Points on a hilly landscape, in no order, each with its height.
A ball rolls from a point to the lowest of its 2 nearest points, and stops where none of them is lower. Distance is the straight distance between rows; heights are no part of it.
Fos: [138  97 148 131 158 143 101 128 129 126 139 141 119 188 112 111 127 117
 136 102 147 126  85 125 156 114]  (h 793)
bok: [ 46 130 136 163 157 133 123 139 106 141  71  96 128 105  83 138 117 128
 137 106 115  91 107  85 152 157]  (h 489)
buf: [117 138 112 139 163 168 156 118  91 129  71 140 153 130 122 125 144 114
 111 140 101  74 145 135 111 169]  (h 413)
Bunon: [119 121  98 107  95 105 133  98 125 121 174 122 167  75 120 178  98 103
 128 154 116 192 130 101  93 145]  (h 130)
Leg: [151  81 121 159 136 154  88 163 186 137 152 152  79 190 138 139  86  98
 163 105 188 154  94 115 160  79]  (h 424)
Gebo: [198 105 122 111 130 124 127 115 140 142 162 111 102 154 188  98 139 142
 160 117 128 139 117 161 131  80]  (h 740)
vatin: [100 225 114 149 100  92 100 145 134 111 127 116 109  73  88 126 102  85
 126 164 123 124 138  60 144 140]  (h 726)
fetup: [120 116 114 130 123  89 148 110 158 169 164 103 134  64 121 146  95  79
 121 139 115 168 148  82  89 139]  (h 170)
sopel: [133 150 138 142 131  97 211 148 143 105 112 157 124 108 120  91 129 161
 102  82 103 100 186 111 100 111]  (h 209)
zikol: [153 143 118 103  97 100  97  93 106 110 132 118 137 118 120 107 127  75
 147 165 119 154 141 157 137 151]  (h 527)
nedon: [ 69 107  94 147 130 101 136 118  90 135  68  71 141  99 108 164 127 155
 149 129  77 126 131  94 131 155]  (h 409)
zuv: [141 109  70 134 145 134 157 134 108 119  57 114 136 139 178 153 167 149
 115 170 113 129 115 150 121 152]  (h 349)
pasun: [156 133 139 125 128 152  84  99 113 156 177 120 114  86 107  87 114  94
 162 177 130 136 116 143 149  99]  (h 715)
zata: [109 235 170 109  99 105 112 157 125  89 122 140  99  92  70 116 136 118
 102  84 149  98 161  97 157 153]  (h 805)
Vor: [143  87 121 144 178 131 200 148 109 139 122 131 109 171 153 132 137 165
  98  66  94  84 116 129  90  95]  (h 479)
penu: [122 169 126 134 123  67 144 133 133 103 111 112 107  85 106  72 142 104
 127 128 101 104 154 104 124 123]  (h 638)
dagap: [ 98 174 106 160 131  87 124 131 161 142 122 123 111  74 126 114 122  82
 128 128 126 118 151  73 137 131]  (h 690)
gos: [127  66 143 119 182 146  97 101 127 127 102 103 168 155 163 174 148 152
 105  96 126 158 121 164 115 180]  (h 471)
vefa: [139 170 112 118 112  94 176 123 196  90 140 156 151  81 122 105 108 139
 124 182 123 184 159  83  70 130]  (h 809)
monir: [162 154 148 145 102 109 127 144 180 125 178 156 104 118 131 112  99 117
 140 119 180 144 145 120 107  96]  (h 781)
pif: [171 132 106 148 142 125 193 145 144 107 138 140 114 158 161 100 142 172
 109  77  89  87 174 123  79  90]  (h 380)
pimek: [118 120 100 108  81 172 147 157  90 102 124 163 154 179 110 161 136 162
 105 193 139 131  97 136 147 113]  (h 340)
nef: [108 133 136 140  94 112 163 166 130 120 107 106  98 164 133 112 138 213
 163  92 118 101 118 129 160  74]  (h 667)
buge: [168 179  87 123  75 110 190 138 163  92 160 175 123  93 122 112 118 111
 109 204 144 164 127  98  91 103]  (h 804)
reti: [ 96  91 120 106 127  71 126 109  98 143 119  66 143  84 136 163 128 161
 143 126  85 166 110 131 119 142]  (h 365)
Noza: [118 152 119  94  78 145 105  87  67 118  98 111 116 170  91 118 142  94
 126 193 142 137 115 120 192 126]  (h 172)
guruk: [106 128 106 124  89 151 147 117 106 111 157 132 145  70 100 195 111  97
 106 137 147 151 148  78 104 144]  (h 88)
Soku: [135 101 162 146 182 159 115  95  98 128 161 143 141 129 129  92 160 125
 138  88 106 113 147 142 139 129]  (h 647)
Fekop: [123  85 139 128 181 149 126 117 112 156 118 139 170 117 147 156 145 153
 115 161 101 144 111 154 102 164]  (h 513)
Sos: [100  61 158  92 123 124  92 107  93 160 149  93 176 119 170 167 129 188
 110 120  92 202  90 158 146 124]  (h 314)
sek: [ 88 116 122 123 129 174 143 154  77  94 103 169 183 142  81 150 129 161
  82 187  98 141 121 156 149 156]  (h 372)
manu: [ 97 102 147 139 193 192 169 112  97 128  78 124 147 145 149 133 152 104
 124 107 114  84 105 129 125 160]  (h 517)
zisam: [153  76 139  98  90 123 128  83 104 138 144  85 102 124 182 125 152 117
 156  91 129 141 131 132 145  99]  (h 765)
pef: [124 130  83 116 150 120 125 115  98 110  76 136 165 151 121 133 147 126
  84 177  92 124 133 152 124 193]  (h 253)
tuv: [129 143 115 129  93  97 129 103 105 128 110  98 122 108 141 103 143 113
 147 133 115 116 147 132 140 131]  (h 577)
digo: [168 153 133  79 112  76 126  94 127 131 106 120 141 146 115  91 141  81
 112 141 123 130 119 176 110 174]  (h 468)
Mur: [118  93 139  91  99 123 104 122 104 111 133 118 128 162  88 120 136 127
 118 112 133 159  93 113 184 135]  (h 769)
motu: [160 186 137 101  73 112 143 150 151 100 161 159 110 143  98 114 111  96
 111 137 184 135 115 125 117 120]  (h 773)
fis: [127  75  90 135 156 134 110 117 124  96  58  93 146 151 182 183 165 149
 112 113 114 156 130 138 124 167]  (h 412)
gir: [130 100 148  94  98 141 169 126  77 105 153 143 144 118 118 132 147 181
 117 122 104 135 133 165 131 104]  (h 360)
mif: [126 132 133 138 136 135 109 111 115 173 166 121 122  78  83 135 100  36
 117 137 141 110 113 100 126 153]  (h 109)
Zegir: [100 139 100 134  76 169 127  98  65  85 150 130 142 103 117 168 143  97
 132 157 137 135 153  87 150 141]  (h 136)
dod: [ 90  48 128 115 151 143 111 100  67 159 147  84 167  83 139 165 143 150
 129 131  76 159  93 123 145 125]  (h 337)
pim: [122 102  88 136  93 157 130 155 134 141 100 151 134 190 144 168 133 171
 131 194 182 121  94 151 134 120]  (h 296)
redaz: [127 113  75 149  96 147 147 164 159 121 123 144 125 207 148 159 128 176
 140 119 167 108 126 128 120 103]  (h 182)
nubin: [110 233 159 119 108 137 120 184 150 107 146 173 107 146  93 118 143 114
 101  86 182  61 167 109 141 140]  (h 860)
Bisif: [160 108 121 140 135 138  94  88 130 160 158 112 126  79 165 130 122 110
 160 158 131 152 152 145 108 125]  (h 732)
Rela: [120  98 159 127 179 193 138  92 124 163 104 125 150 121 142 142 133  52
 117  80 139  85 116 131  96 188]  (h 571)
Kub: [ 78 231 138 144  86 120  86 163 112  95 100 124  97 105  84 140 125 112
 121 129 144  92 154  75 171 138]  (h 762)
tinuv: [149 130 133  92 161  59 127  92 120 133  96 111 147 103 103  87 137 117
 102 125  89 134 142 174  84 194]  (h 364)
gem: [125 158  90 142 102 132 197 134 133  99  85 160 139 107 138 126 151 141
  94 122 113  97 207 113 105 136]  (h 385)
bim: [100 140 157 164 184  97  78 161 176 182 116 118  94 128 103  96 123  80
 125 105 131  98 109 116 164 153]  (h 656)
lik: [117 134 186 146 144 181  98  98 105 142 167 142 120 111  97  95 140 126
 168 137 138 114 136 141 143 118]  (h 689)
mogaz: [136 112 141  88 155  85 146  99  93 135 139 133 152  92  91  87 142 127
  97 143  70 145 107 164 106 148]  (h 267)
tefi: [168 125 121 169 148 111  80 175 232 120 133 147  99 176 160 120  95 112
 148  88 182 159 151 138 110  97]  (h 554)
zurog: [128 126 146  94  88 124 129 116  88  49 147 146 163 122 111 120 142 174
  94 156  90 169 139 147 159 122]  (h 327)
nugi: [125 158 122 146 147 129 119 170 162 169 103 138  95 197 149 104 140 144
 140 126 144  63 120 131 149 106]  (h 753)
kufub: [100 238 148 112 103 120  92 180 171 135 101 146  92 148 107 133 134 100
 119 118 188  80 137 140 182 151]  (h 829)
rizu: [149  91 136 137 228 177 148 126 104  87 108 139 159 191 192 137 163 201
  94 101  73 110 123 163 111 129]  (h 625)
Kavur: [113 115  84 170 143 160 157 135 139  82  81 139 158 104 161 152 141 140
 111 100 134 127 215  84  99 139]  (h 505)
lem: [120 133 156 131 160  73  91 168 211 163 110 118  97 170 135  99 117  99
 135  60 155 121 111 135 152 144]  (h 696)
fiker: [ 77 159 127 157 150 108  87 129 133 170  79 101 110 114 105 117 127  94
 146 134 129  78 108 107 162 163]  (h 575)
Sav: [112  70 137 128 188 163 190 119  98 166 100 138 169  85 121 157 134 152
  99 129  84 127 118 145  86 154]  (h 537)
temuv: [182 120 127 139 111 111  81 159 209  88 165 153  83 206 142 129  75 113
 150  97 196 153 107 129 141  97]  (h 482)
vapu: [171 140 122 143 130 101 137 144 143 156 153 127  92 170 157  85 124 158
 149 108 136  95 117 149 121  83]  (h 711)
kedu: [130 141  97 116 118  93 150 122 125 164 143 123 129  86  87 142 106  32
  90 158 121 147 105  90  99 160]  (h 243)
Meku: [ 99  85 130 114 113 135  60  92  95 118 154  93 131 127 110 146 111 132
 154 162 131 176  87 120 185 115]  (h 755)
lapo: [106 152 133 131 105 193 116  99  64 114 133 132 145 123  84 139 137  78
 127 163 144 115 105 104 175 133]  (h 33)
maka: [149 216 151  82  58 106 165 163 131 113 164 132  93 176 104 119 119 147
 107 113 160  87 106 127 138  93]  (h 747)
vop: [128 122 119 113  93 109 144 130 109 113  87 107 119 166 140  99 145 173
 152 137 112 122 115 140 151 103]  (h 628)
Fogo: [121  87 159 135 179 161 130 112 135 181 155 140 119 110 113 136 108  43
 117  89 143 110 110 103 111 154]  (h 347)
naza: [142 149 146 108 117  87 143 144 150 137 115 122 114 183 115  85 138 175
 151 120 124 112 108 166 119 131]  (h 668)
Livat: [139 166 158 125 130  65  86 163 242 119 133 133 103 139 151 112  98  95
 147  56 171 150 150 142 123 117]  (h 629)
laki: [131 104 147 114 140  82 145 108 120 156 181 118 141  51 104 108 123 108
 118 151  77 173 113 107  87 133]  (h 214)
lufo: [ 93 100 158 129 156 165 199 142  98 151 107 130 144  88  99 150 138 173
 130  94 118  99 125 144 105 132]  (h 494)
ful: [166 111 140 152 217 157 162 133 126 146 126 121 103 158 184 102 160 163
 136  89  96  76 118 150  94 105]  (h 544)
Miger: [197 163 118 140 100 125 162 142 184 136 195 181  98 109 137  84  97 115
 132 177 146 141 142 111  84  76]  (h 796)
Futik: [145  94 143 153 212 183 152 118 118 117 126 146 147 151 161 110 156 160
 120  95 101 109 152 163  85 136]  (h 596)
zeza: [120 198 106 135  85 128 128 161 144 146 116 155  98 164 120 118 133 108
 132 151 169  74 132 126 154 115]  (h 792)
Nulu: [131 104 136  87  79 121  82 102 101  75 159 135 192 127 170 153 127 187
 108 146 103 211 131 166 164 112]  (h 308)
vagan: [129 153 137 147 136 128  46 102 136 162 143 119  94  86 117 128  72  83
 172 178 140 123 120 126 167 106]  (h 733)
Liru: [139  74 143 106 137 153 190 149 100 135 117 125 152 136 132 162 146 206
 118  91 109 113 152 179  98 116]  (h 418)
nutu: [134  81 100 175 127 164 115 151 180 133 132 143 120 177 170 172 120 136
 159 102 200 139 113 113 117 108]  (h 333)
todo: [177 117 124 140 105 152 102 134 190 149 161 156 114 112 170 146  99 129
 174 141 197 164 157 146  84 101]  (h 759)
Ner: [106 112 116 166 137 161  44 115 122 142 130 108 109 116 125 133  98 115
 182 192 129 147 103 103 186 104]  (h 746)
Gete: [164  70 124 150 144 152  92 110 170 166 156 115 119  82 171 146  78 124
 170 153 159 184 140 149  83  99]  (h 744)
guket: [127 169 162 101  74  94 182 163 129 128 149 129  89 166  95  96 122 188
 129  84 125  78  99 125 150  72]  (h 714)
fazu: [110  83 151 106 118 137  58  88  94  96 150  91 189 117 171 161 144 190
 154 119  98 202 139 161 138 129]  (h 294)

For each start below, name the point where the ball stops.
lik | sopel
lem | redaz
Sav | fazu
Kub | guruk
bim | fazu
zisam | guruk
kufub | vop
buge | vop

Call two points neighbours if one is among the 2 nearest of the other. Go from one point of each pair to the other, from neighbour to neighbour, staying as low as possible. Name the highest point that can't be avoided.
redaz and pef | sek
mif and fazu | Rela
pef and fazu | Sav
lapo and vop | zisam
guruk and mif | kedu
guruk and lapo | Zegir
